A landscape with many valleys, sampled at points; each row gives a point and its height.
A ball rolls from a point to the lowest of its 2 nearest points, and stops where none of them is lower. Distance is the straight distance between rows; heights are no part of it.
k334 h=633: [ -6  -1   9   9  15  15   9 -10 -28   6 -21  -1 -28 -15  -6 -11  31 -18
 -17   5 -16  -7 -15   3  14  27 -25  -4  19 -16  14  -5 -47  -4  23 -22
  34 -10  16   0  27   3]
k747 h=508: [ 12 -41   3 -19   0  -9  25  -3 -19  11 -15  -5  18 -22 -18 -27 -12   9
   8  -8  10 -11 -40  15 -15 -27   7  -7 -14  20 -15  14  39  21  -3  -4
 -10  11   5  -1 -27 -30]
k436 h=544: [  1 -28   3  28  15  32 -41 -17 -37  18  -3 -17 -14 -13   8 -24  31  12
  -4 -38 -36  17 -18  18 -18 -16 -37   6  29  32   1  12 -16 -11  42   5
   8 -14 -14   2 -25  39]
k377 h=539: [ -3  32 -27  -2 -34 -24  14   0  26 -18   2   6 -22  17 -13  10  24   1
  14  -7  19  36  -3  -1   9  -8  17 -17  -3  -5 -15   3  26   8 -24  11
  17  -4 -28  20 -11   6]
k114 h=326: [ 19 -27   1 -25   0 -19  38 -36 -16  18   6   1 -36 -10  25 -15  24  -8
  10  38  25  10 -12   3  -1   9  28 -22   6   6  -6  -9   3 -12  15 -23
  18 -25 -17  14  15   6]
k12 h=685: [  7  10 -17 -15 -20  11   5  26 -15   5  -7  25  10   7  11  -7  15   7
  14  -8   1  -4   9  30 -16  -4   4 -21 -60  -2  -2  11  19  21   6  32
   2  -4  15  -8 -38 -14]
k701 h=502: [ 17 -16 -26 -18  14 -24 -17 -26 -14  21   6  24  -6 -32 -28  -4 -25  31
 -13 -11 -23  21 -17   1 -17 -34  19  24  -6   8  15 -26  26  14  13 -17
  -5 -10   6  -2  -6  11]
k22 h=500: [-16 -16  32 -25  18  35 -23 -19 -30  -3 -15  23  13  -8 -26 -16 -20   8
  25   7  31 -10  -1 -22 -17 -12   8  20  23  22 -17  26 -24  -6  -3  22
  15   6  31  -8  13  11]
k191 h=314: [  6  12  -8  15  -3  13 -24  25  36 -32  25 -13  36  -5  43  14  -8  -7
   0  -1   2 -25  45   5  12   6  15  33  12 -11 -12  13  22   2 -18 -12
 -24   3 -13   9   2  -8]
k958 h=315: [ 10  28   0 -30 -18  18  -1   1  -8 -14  -2   7   1 -29 -12   7 -12 -12
  -5 -20 -17  29  16 -35  14 -28  26   5 -12   6  21  -2  25  -1 -13 -20
 -31  -7  55 -22  41   5]
k693 h=535: [  6  -8   2  11  30  32  -8  20  -6  22  12  -2  29  -6 -16   5   0   9
 -25   2 -43 -20   1   0  -3 -11 -44  27   5  15   3  -3 -39   2   7  14
  -1  -1   1 -17  -7  14]
k25 h=515: [  9 -27  20  11  17  41 -44 -10 -10   7 -14 -19  16 -12  20 -23  38  15
  10 -35 -10  25 -18  27 -20 -22 -29   6  21  39 -28  18  16   3  30 -10
   5  -4 -28  15 -34  -1]
k167 h=333: [  1 -26  34   2 -36 -26  10 -14  28   4 -18 -19   7  -2   7  10   5 -12
  23  22  34  42 -22  -8   4 -33  15 -40  -9  26  -5 -14   8  -8 -19   5
  -9  -3 -27  20  18 -19]
k323 h=785: [-21   3  36   5   4  22  -8   8  -2  19 -17 -12   9  17 -31  -5 -13 -12
   3  32  29   7 -13  -4  28 -16  -3 -45 -14  34  10  -9 -58 -15 -20  13
  19   6   6 -47  34 -16]
k822 h=375: [-19  35  -1 -35  13  14  12  10 -22  -7 -17  19 -15  -1 -31  35 -13   7
   1 -17  -6  16  33 -26  16   3  18  22  -4  -4   7  -5   7  -6 -14  -9
  -5  27  55 -10  27  12]
k161 h=671: [ 19 -21 -33  33   1 -14   9  -7  13  19   3 -17 -16  -2  25 -49  22 -12
 -11   0 -25 -11 -25  15  -5   5  11 -40  14  -6   1 -17  25  16  19  -3
  -3 -24 -23 -11 -41 -23]
k511 h=588: [ -2  40  -8  11 -13  -6   9   2  10 -21 -24  35 -21  23 -12  11   3  -2
  26 -21  39  20   8  33   1   8 -25  -9  -7  -5 -10  11 -23  10 -10  19
  27  -4 -20  29   4   4]
k259 h=630: [-22   1   7   0  17 -10  20  26  17 -41 -14  -4   9   7 -19  17  -5   4
  20  -5   8   8   8   8  18  18 -10  -2  14  -9  -6  14   9   1 -12 -40
  -4  25  15  24  29 -30]
k115 h=634: [ 64   5   8  -5   1   6  -4   1  64 -14  -6  11  31  -9  13  14   8 -13
  -7   4  19 -14   6  12   6 -17 -17   5 -10  19  -7  -7   5  38 -11   1
 -38   2 -31   0 -16 -25]
k262 h=392: [ 16   7  -8 -24   2  -8 -30  18  53 -24   9 -12  23   5 -24  23 -21  18
   8 -24 -62  33 -11 -31  -2 -13 -24   5   2 -15  -3  -3  26  10  -9 -21
 -40  23   8 -26 -17   3]
k717 h=537: [ 36   2  -7 -19   5 -13 -27   1  10  10   4  38  -1 -12 -26  12 -33  37
  -1  -7 -34  40   1   9   2 -41   0   7 -28  10  22 -25   5   3  -5 -11
 -10 -18  28 -21  29  35]
k787 h=547: [-16  30   5 -20   4  36 -23   7 -15 -28 -11  19  18  -2 -11  -7 -17   0
  15  10   9 -23  18  -7  -1   4   2  10  13 -10  -8  39 -12  19 -18  -3
  29 -14   9 -14   9 -10]
k844 h=490: [-20  -5 -15 -11 -18   7  -1  27 -29 -11 -16  -8  27 -18   0  19  -6   5
 -34 -18 -43 -16  10  27  17  -7 -35  18 -36  -1  18  13  14  17  -7 -18
 -19  11   6  22  -9 -23]
k962 h=464: [-33 -14  28  -8  -7  24 -22  -6 -48   0  -5  29 -12  -2 -12 -16 -21  13
  25 -21  -2   0  10 -24 -34  -5  10  18   4   6  14  28 -25 -28   1  24
  18   3  53 -14  -2  39]
k509 h=452: [ 13 -14  -3  -7  -7 -12  16  27 -13 -23 -11  21  12  -8  -5  14 -37  12
   4 -21   3 -22   8  32  -9  -6 -40  23 -26 -10   5  18  -8  30  -8 -15
  -5   6   1  37  -1  14]
k876 h=567: [ 45   3  -7 -10   0 -14 -11  16  20   7 -14  24 -11 -10 -21  20 -43  11
 -14 -23 -26  -8   5   8   4 -14 -26   4 -23 -11  40 -18 -22  18   2  -4
 -23  -4  43 -22  27  26]
k443 h=735: [ 21   5  -4   3   7  -7  -3  36  18 -14  12  16 -10  19   6 -14  -6  17
  11   6 -37 -13  -4  14  -7  28 -33  -3  18 -35  19   8 -48   9  24 -26
  16  -5  20 -24  -3  22]
k425 h=690: [-19  13  -5  21  45 -24   8  -6  26  -9 -10  13 -40   7 -32  -4  -3  -9
  26  -5   5 -10 -10 -15  -1  48  -8  -9  52 -21  -9 -19  -3 -14  18 -11
  22  24  10  -6   8  -6]
k673 h=126: [-22   9 -28  12 -31  -6  -5  37   5  -7  18   5  26   7   8  16 -40  10
 -16  -9 -40 -21  31 -34 -10  16  -2  26 -25 -27  10  17   2   8 -18  30
 -35   6  17 -18 -26  13]
k626 h=218: [-44 -13  -4 -21  -9 -12   8 -25 -33  -8 -22   9   2 -18 -34   8 -11  -6
  -7  17   2  -4 -15 -11  -6   4  -8   7   0 -11  -7  20  -3  -1 -21   8
  31  10 -23  35 -11   1]
k187 h=653: [-19   6 -11 -24 -30  -3  15  14  -6  -3   3   5  13  11  23   0   3  -8
   7   9  16 -20  13  -6  -7  -6  15  -8 -57  -4 -10  24  55  15 -21  24
 -12   5   6   7 -30 -33]
k72 h=522: [-34  -4   0 -12  -1  23  24  25 -36 -10 -14 -16  25  -5 -18   9   4  13
 -15 -20 -40   0   1   7 -17  12 -38  34  -9  -1 -12  22   2  10  -4   6
 -16  30  16  11 -34 -14]
k642 h=68: [-44   0  -6  24  -7 -16 -32 -16 -15 -31  -4  15  -4 -21 -10   6 -19 -13
  -6 -15  10 -17   6  -3  -8  23 -16  18  20 -26 -16  20  19   6 -14 -10
  35   6 -24  46 -13  17]
k65 h=516: [-15 -15 -14  32 -15 -31 -19   8 -13  18  -5   0 -14  -3   1 -14 -30  15
  -1 -20 -17  -8   4  23 -10  -7  24 -17 -25   3   5 -31  35  -5   6  13
  -8   3   1  15 -30   6]
k903 h=484: [ -9  -6  -4 -21 -10 -13  22  -6  20  -7   6 -23  12  13   1  17  30   7
   8  13 -23  34 -11  -6   6   1  -5 -11 -11   1  -8  -1   8  -8  -9 -12
  -1  15 -29   1 -26  -9]
k971 h=465: [-20 -11   0  12  -2 -27  -8  -4 -42  19  -7  21 -33  -4 -25   3 -38  16
  -9 -30 -10  -1   6  -1   4   4   6   2 -12 -16  18 -33  -1 -15   8  13
   0  15  34  13  11  38]
k785 h=752: [ -2 -20  11  -1  17  -2  43  59  -6  -9   8 -26  10  24 -13 -31   2  21
  12  -8 -36   3 -29  11  -7  26 -24 -12  16 -12  10  19 -37   1  20 -24
  -5  22  28 -15  10   1]
k204 h=446: [-15  -2   2 -38  -6  -8 -14   0  17  -4  -4   5  27 -13 -39  -4 -28  17
   6  -2 -59  19 -43 -37  -9  -6 -18  -4  -9  -6   7  15   3  12 -13   1
 -16   0  25 -43 -28 -14]
k473 h=810: [ -7  11  21 -10 -13   6  24   3   9  17   2 -14  11   7 -11   6  18 -32
 -10  47   9 -11 -15 -45  25   1   1 -31  -6   3   9  -9 -50 -11 -24  22
   2  -4   5 -44  19 -10]
k877 h=605: [-23 -16  35  31  17  19 -11 -25 -34  19  -1 -17 -20  -2  -6   7  13 -17
 -23  11 -30 -14  -1  -8  14  15 -36  14  29   2  29 -21 -68 -41  10   2
  18   3   5  -9  27  19]
k482 h=229: [ -4  -1 -15  10 -22  -4  -7  22 -29   0  26  18  -1  11  11  13 -23  13
   0 -22 -28 -17  24 -16 -29  12 -14  46  -9 -22  10  13  -3  -3  13  26
 -28  11  12  18 -19  41]
k987 h=456: [  4 -17  -9 -28   7 -10 -24 -51 -29  42  13  12 -26 -26 -22 -15  -1  13
  -6  13  -5  25 -25 -23 -21 -31  23  13  -3  21  -1 -10   6  10   1  23
  13 -19 -16   7 -13  26]
k720 h=261: [ 16  -2  11  32   2   3 -40 -36   5 -10 -23  18 -18 -37 -10 -10 -11 -37
  -3 -14  28  -7 -12 -21   4 -20  -1  -3  19  20  22  -7 -10  12  -3  24
   5 -36  -6  -2  24   8]
k37 h=247: [  6   0  12  -7 -43   1  29   6   0   6 -21 -10  14  -7 -10   2 -23  -7
   4 -11  47  28 -12 -18   8 -44   5  -9 -15  34   9   5  -1  -2 -36  19
 -26   1   3   8  41  -7]
k620 h=412: [ 28 -29   9   0 -12  -8  -8  -3 -23 -25 -13  27  -3 -39 -10 -17 -33   9
  17 -39  32  -7 -19   8 -31 -16 -15  20  22 -11  10  23  11  32   6 -14
   6   5  10  41   0  22]
k381 h=156: [ 16 -16   0  42  -1   0 -24 -38  -3  16 -12   2 -42 -24  -7   4 -14 -22
  -2 -16  55  10   2 -13  11 -19  34 -15  27  17  35 -29   4  -9   7  13
  -1  -8   9   9  39  12]
k291 h=599: [ 47  -6   8 -10  -1  -6 -11  -3  35  -8 -16  11  -1 -14   6   2  -3 -15
   4 -11  -8   0 -10   8  13 -11 -16 -13  -2   3  18 -20  -5  18   7 -25
 -19  -5   6  -7  23 -12]
k102 h=837: [-19 -12  11   3  -3   3  -2 -30  -5  36  24 -22   3   1   1 -10  14 -18
 -20  53  -7  -7 -32 -48   3   1  23 -23   6  14  -2 -13 -32 -20  -6  22
  10 -14 -26 -51   3  -4]
k499 h=698: [  2   0   9  37  -9  -3  -4 -24  25 -22  -4 -25  -3  -1  25  11  34 -37
   2  -7  17  26   5   2  16  14 -14   5  42  10 -13  -6  19   1   7 -17
  -9   4 -39  57  -1  -9]
k268 h=660: [ 30 -12  37  -1  24  29  17  -9 -16  -1   1 -16  12  -7  34  -7  40 -15
  -5   8  -6 -35   5  15  10  20 -25  19  13  -1   0   7 -38   0  38 -30
   3  -7  12  -3  29  -9]
k855 h=427: [ -1   4  17   5 -14  -1 -33   8   5   0   9  37   3  14 -10  -3 -34  14
  -6   6  -8 -23   4   6 -12  -7   1 -17 -17  -9  17   0 -55  -5 -11  35
  20 -29   9 -33   5  25]
k484 h=838: [-13  13  19  30 -34   7  21  12  12  34  -1 -25   4  18   4  10  33 -44
 -18   9 -10  -9   1 -32  24  20 -20 -26 -15  13   9 -33 -33 -21  -1  38
 -27  19  12 -27   3  -6]
k371 h=205: [-16  43 -20  25 -17  16 -27  22  24  -8  22   0  23  21  23  32   2  -1
 -20 -14 -12 -18  46 -16  19   6  14  28 -11  -2  -3  -5  24 -12 -15  31
 -26   2  -6  -5  -9  13]
k737 h=657: [-26  -6  17   9  44 -16   8  -6  34 -15 -27 -30  -3   0 -35   1 -11   4
  18   6   6 -13 -18   0   7  34 -19 -20  28   3 -15   2  15  -9  10 -42
   7  39   7  10   5 -53]
k725 h=670: [  3  10  27  11  21   5   1 -31   5  -1 -19 -17 -11   4  18  13  46 -20
   0   3  33  25  19  20  23   5 -15  -9  16  23 -21 -31   4 -17  14 -22
  -1  18 -22  30  27 -21]
k898 h=625: [ 15  -9 -16  58   4 -22  13  12  29  19   6 -15 -14  23  39 -12   7 -24
 -25  22  12 -31   6  18  15  19  29 -39  -3   0   7 -29  18   6  13 -11
  -4 -12 -32 -17 -19 -26]
k349 h=411: [-21 -33  49  10 -26 -15 -15 -12  -2  -4 -26 -18   4 -14  -6 -22  10 -28
  17   5  24  -3 -31 -12  -8  -7  -6 -35   3  12  -2   4   7  -8 -11  -3
   0  -3 -12   5 -12 -37]
k776 h=246: [-29  18  -6 -21  -7 -36  18 -18   6 -15   7  15 -12  14   6  19  -8 -37
   9  40  19 -33   5 -34  18  32  31  -2  -8 -35   4   9  -2  -3 -28   9
  27  -3 -11   0   4  -3]
k807 h=741: [ 25 -11  21  -5  16  35 -16  -2 -13  17   7   2  12  14  23 -31  23  24
   9  14 -10   1   3  29 -14 -18   7 -13 -19  19  -6   0 -23 -14  18  -2
  17 -19  20 -38  -1   9]
k171 h=761: [ 17 -11  26   9  17  20   3  -7  -8  39 -20 -17 -11  11   9 -25  11   3
   0  14  19  10 -15  31  10 -16  -6 -32  -8  36  11 -26 -37 -20  15  10
   8  -9  11 -29  17 -10]
k46 h=478: [ 11  -8  -7   7  20  14  -2  -1 -10  34  -1 -21  -2  21  13  -5  31  31
  -1 -13 -16  28   4  36 -28 -12 -17  10  -3  35 -39 -13  18  -9  23   3
  -7  25  -4  14 -41  10]
k83 h=826: [ 27 -20 -20   4  25  10  28  19  27  37   1 -22  21   6  -3  11 -12  14
 -44  18 -21 -24  -3  19  24  -7  -2   1 -25  13   9 -32   8   2   9 -17
 -28  20 -10 -12 -17 -26]
k856 h=863: [ 20  10 -20 -36  29 -10  12  13  22  -3  12   7   7   0  17   8  -5  -5
  -6  13 -21 -24  17  19  17  29  16   0 -22 -38   9 -11  33  20   5 -38
  -1   9  12  -9  -6 -15]
k566 h=394: [  6 -28  -3  -9  -2 -17  10 -44 -19  34  13   8 -35  -5   3 -27   6  12
   5  33  23  21 -28   6 -18 -23  33 -31 -18  13 -16 -11  -5  -2  -2  15
  38 -23 -35   7 -12  14]
k936 h=680: [ 15 -13   4 -16  -2  10  12   0 -28  -3  20 -19  25 -12  38   8  21 -12
 -28  20 -17 -24  18   2  12   9 -12  38   5 -18   5  -1 -25   2  12 -24
 -11  -9 -15  23  18  15]
k698 h=388: [  8  21 -26   2  10  18  -7  12   2 -18  28 -18  13  12  34   7  34   5
   0 -17   4  14  30  15  -8   0  25  17  17  -4 -22  20  44  -3  11 -20
   0 -13 -10   5   0  -6]
k718 h=82: [-10  32 -31 -25   5 -30   3  -2  17  -7  30   0  -4  14  21  24   1 -12
  14  24  16  -8  21 -34  10  18  54   3  13 -26 -10   7  39 -14 -20  -3
   7  -8  -7 -18  18   1]
k303 h=421: [-41  11   2 -19  -4  15  19   9 -64   7 -18  14 -35   6 -32   9  -7  25
  22 -29   6  25  16  -3 -13   2  -3  18  -3   3  -3  -4  -7 -18  -5   1
   0  23  59  17   4  33]
k455 h=667: [ 54   2  35  17 -10  28   3  16  39   7 -11  -5  26   7  25  10   5 -21
   8  -1  60 -11  16  15   6 -16   1  -5  -8  39  -7 -13  -5  10   2  11
 -39   0   1  -4  18 -28]
k944 h=696: [ 17  10  15  -9  13   0 -23 -42 -10   1 -14   8 -33   5  20  14  28   4
  18 -10  30  46  28  20  11 -11  11  -7 -10  18 -14 -33  35 -21  12 -16
 -10   9  -2  25  16  10]
k524 h=369: [  6 -17  22   9 -18  -2 -16  -3 -29 -22   1   3 -18  -5  25 -24   6   7
  27 -24  18  22  -7  20 -31 -13   5   3  21   4  -6  30  23  -9  12  -6
  14 -13  -3  36  -3  21]
k607 h=716: [ 16  29   3 -26  18  15 -19  13  -5   1  -1  46  -1  14  -3 -14   1  22
  15   7  -6   2  14  21  -8   8  20 -15 -36  -3   5  -2  -1   8  20  -3
  11  -7  41 -38  -7   2]
k911 h=339: [-39   8  -3 -33  -8 -25   4 -20  17   0  -6  12   1   2 -38  26 -12 -28
 -12  39  -3 -15 -13 -37  15  22  -1  -2 -18 -19  -2  -6 -13  -1 -39  29
  22  22 -21  -2 -17  -8]
k707 h=570: [ -3 -13   7  22  28  32   6 -18 -14  28  -7 -19   8   4  -3   9  36  -1
 -23  17 -23 -15 -10   1   2  10 -40  31  19  21 -13 -16 -47 -15  20  21
   1  21 -18  -4 -14  -4]
k740 h=608: [ -8   9 -36 -14 -20  -7   7 -17   9  -6   8  -4   0 -16  10   2  12 -32
 -16  10  12 -10  -4 -15  -4   5  21  -5 -18  -7 -23  15  60  32 -22  21
  -7  -8 -32   7 -47 -35]
k49 h=248: [ 27 -30   7   4  -8 -20  20 -23 -15  23   8   7 -42 -20  16 -18 -10 -11
  15  -4  39  23  -6 -14 -17 -13  41 -12  11  10  20 -27  25 -13  10  -7
  -5  -7  17   9  42  16]
k136 h=437: [ -5  19 -15 -17  15  21 -21   9   6 -12  15 -24   3  19  23   9  38  29
   8  -2 -36  40  -1  16  -2  -4  -8   8   4  -3 -29  10  17  -8  14 -19
   3   1  -4 -12 -35   5]
k795 h=894: [ 12  -3   9 -44 -23  -2  24  27   1 -28  23   0  36  16  36 -14  15  11
  21   7  -8 -15  -2  11 -26   9 -13   0  -6 -19 -14  50   3  19  -9   1
   3 -17 -11   5 -21 -10]
k660 h=714: [  3  19   2  28  52  -2 -24   8  23 -13  -9  12 -23  19 -29  -1 -21  22
  14 -11 -15  -5 -13  16  10  30 -14 -21  36 -16   7  -8 -28  -6  21 -19
  13   2  30 -16   4   3]
k661 h=846: [ 12  -3 -11 -19  39 -16  17  -5  30   8   6  -3   7  21  12  31  10 -10
 -24  48   3 -28  15   9  30  22  19  -1 -22 -16  -6 -25  35   6   5 -19
 -16  25 -15 -11  -9 -37]
k979 h=809: [ 43  -3 -40  23  15   6  40  30  13  25   7  -3  -7   0  -7   2 -16  15
 -33 -13  -3 -19   2  26  10 -10  -2   9   2  13  17 -20  -4  14   8  12
 -22   7   2   2  12   8]
k141 h=789: [  4   1 -33  30 -16  -7  62  29   3   6   6 -19   1   0   2 -22  -3 -10
 -16 -21  23 -10  -9  12  10   6  -6  -7   6 -13   0   8   0  12  -2   9
  -2  -5 -14  30   1 -10]
k941 h=774: [-29   5  -1 -12   9 -23  -5 -11   6   5  34  13   1  55   8  22   4  14
  22  23  12 -14  29 -12 -17  30   4  22  -3 -26 -16  -3 -27 -32  -7  25
   8  13  -8   3 -13  35]
k449 h=325: [-19  16  -1  -5   2 -10 -31  17  39 -23  13 -20  19  -5  -3  24 -14 -24
  -4 -14 -53  -6  20 -49  20  12  12   5   3 -19   6   2  28  -6  -2 -26
 -35  25  27 -27  -9 -11]
k413 h=659: [ -3  -6 -31  12 -27   5  17 -11   5  14 -10 -27  -3 -26  14 -23  30 -15
 -21  -2 -22   2 -25 -13   0  -4   9 -27 -18  12   3   0  52  28  11  13
 -14 -17 -15  -8 -42 -31]
k994 h=520: [ -9  27 -56 -15  10  -9  37  26 -11  22  19  14  -2  28 -24  -8   0  44
  -6   0 -11  26 -10  17  -9   1  16   2 -12 -23  -2   1   6  10   0  14
  13  -2  10 -20 -13  22]
k647 h=223: [ -9   0 -21  52  14  -2 -24 -22   0 -13  14   3 -20 -15   3 -12  -8   1
  -2 -22  29 -19 -10  -3 -13  26   8  13  69 -17 -10   6   2   1   8  -3
  25 -13 -32  30   8  22]
k777 h=316: [ -7  -4   3  17 -10 -13 -15  -9  -5 -33  17 -10 -31   4  35 -18  18   1
  21 -20   0  10 -11   6 -17  30   8  -4  45 -37 -11  29  -3 -20  22 -31
  19  -7 -14  18  -1  22]
k619 h=768: [ -3 -24  -4   7   0  -5  66  34   3  -4  -6 -27  12   1  -5 -27 -10  -7
  -7   0  -2 -36 -25   1  -4  26 -10  -6   7 -14  10  23 -33   8   8  -5
  -2   5  13  11  13 -30]
k285 h=569: [-16   3 -27  39  -4 -19   0  13  13  19   0 -16 -25   1  10  -1 -24 -22
 -27  -5  -5 -33  18   3  20  14  24 -24 -24  -5  20 -35  40  -3   8  11
 -14   8   1  -7 -15 -11]
k865 h=755: [  3  28 -14  23 -17   5 -23  -8  18 -17  -2  -2   5 -19  -2  -7  13  -3
 -28 -12 -12  42 -17  15   8 -25 -16  -1  24   7   1  17 -15  24  -8   3
  21 -46 -52  16 -11   7]
k772 h=467: [-11 -19  19  10 -14   3  -3  -6 -14 -15 -45  -6   8 -23  -3 -18   0 -25
  17 -18  17 -23 -20  17 -16   1 -17  -7  -9  10  -9  17  32  14   1   8
  -7  12  -2  24 -32 -47]
k302 h=538: [  1 -11 -12 -47  -6  16  28   6 -26  13   5 -26  31 -10 -13 -20  15  38
  12  -4 -17  23 -35  10 -31 -29   9   5  -6  11 -28  35  31   5  -3  -1
  -7   6  -5   0 -29 -25]
k519 h=145: [ -3   4  22   1 -26  -1  35   9   1 -14 -16   3  13  -8 -25   8 -15 -33
  11   5  60 -28   6 -29   6  -8   4   6 -11   8   9   9 -16   9 -33  30
  -6  22  15   3  36 -20]
k575 h=632: [ 14   8  17  19  20  11 -36 -12  18 -19  -2  10  14   2  -3  23  -8  -4
  -2  -5  23  -5  27   9  12  -2 -23  34  28  12  -8  -1 -27   0   2  -3
  13  -3 -21  23  23   8]
k624 h=728: [ -7   4   2  21 -29   8   0  -7  -5 -21  12 -24  -6 -33  18   1  26 -13
 -22  -8   8  26  -7  -8  13  -8  -8  -3  39   5  -1  23 -15   1  -3  -6
   5 -37 -44  46  11  10]
k919 h=557: [ 15  32 -34   2  10   9  12  19 -20  19   7  -3 -21  10 -32   0  -2  35
 -15 -16 -16  47  -9  -3  -6 -14   2  -3  15   0  20  -8 -23  -4  10  12
  12 -14   9 -17  11  44]
k658 h=908: [  2   6  24 -14 -31 -20  26  43  41 -25  18  -5  26  49  25  -2  -1   6
  46  -6   8   0   0  12 -12  17 -17 -28 -14 -18  -9  24 -10  -6 -24   5
 -12   8 -10  -4 -11 -10]
k99 h=491: [ -2 -14  11  13  -9   2 -12   4 -13  32  -4  10   3   3   3 -11 -14  12
 -32   3 -32 -30   3  14   1  -9 -21   6 -35   8  24 -16 -42   2  11  34
  -3  -8   6 -25 -18  19]
k806 h=356: [  1 -10  20   9 -19  -3 -37 -14   2  -4  15  12   8  -9   0  -6 -43  -1
  -8   3   7  -9  -1 -30  -7 -22   8  11   8   5  24   2 -25 -14 -11  23
  -1 -28  -2 -11  30  46]
k586 h=555: [-29  -3 -21 -23  40  28  15  -5 -33  12   5 -17  24 -14 -25   4   7  33
 -18  10 -19  -3 -10   5  -8  -7  -8  39   8   6 -38  15  20  -3   0 -16
   6  26 -17  14 -37 -20]
k232 h=222: [ -4  15   6 -23  -9  -9  -6   0  16 -20   9  -3   7  -9   4   4   0 -31
  21  12   6  -5  20 -38   0   0  43   5   8 -17   3   5  37  -4  -8 -28
 -12   2  29 -24  21 -18]
k410 h=723: [ -8  12  19  -5   4   5 -37 -41 -11   0   8  11 -27   4  18  20  10  -5
   4  20  24  25  32  -6  15   0  33   4   1   5  -1 -31   0 -39   5  -8
  13 -18  -4   4  41  32]
k736 h=466: [ -5  25 -40 -21  13  -7  21 -19 -17  33   8  23 -23  18  -4  -9  16  34
  -3  23  13  26  -4  18  -5 -14  31 -11 -35   2  -5 -13  -7  -6   2  13
  44 -24 -16 -12  -2  13]
k502 h=879: [  6 -14 -21 -43  -7 -25   6  14  11 -27  19   7  17  -8  20   1  -4  21
  13  14 -33 -11   1   5  -5   6  11   1 -19 -45  -5  37  45  19  -1 -32
  -4  -8   9 -10 -26 -19]
k113 h=595: [-18  22  -4  11  10   6   1   6   8 -31  -8   3  15  -9  -5  13 -10 -13
   2  13  47  -2   8   2  17   6   8  18  29  -7   1  25 -10  11 -28 -18
  26 -11 -27  19  45 -24]
k263 h=748: [-20   0  32  -5 -10 -17  -5 -12  -9   9  29  11  -5  33  16  29 -11   5
  12  17  25   9  37 -11   6  -2  29   7 -22   3 -10 -23   1 -41  -8  20
 -17  12  13   2  29  29]
k52 h=666: [ 31  21  25  28  21  16 -24   2  43 -11  -1  12   5  29  12   0  -1 -12
  11  12  43 -19  34  24   9  16  -3  -4  19   9  -4 -19 -30  -2   3   0
  -2   4 -10 -18  27 -23]

Where does a ball stop that starts at each point below?
k511 -> k673
k115 -> k381
k323 -> k740
k72 -> k642
k658 -> k673
k865 -> k673
k302 -> k519
k436 -> k673
k268 -> k381
k285 -> k718
k787 -> k718
k936 -> k381
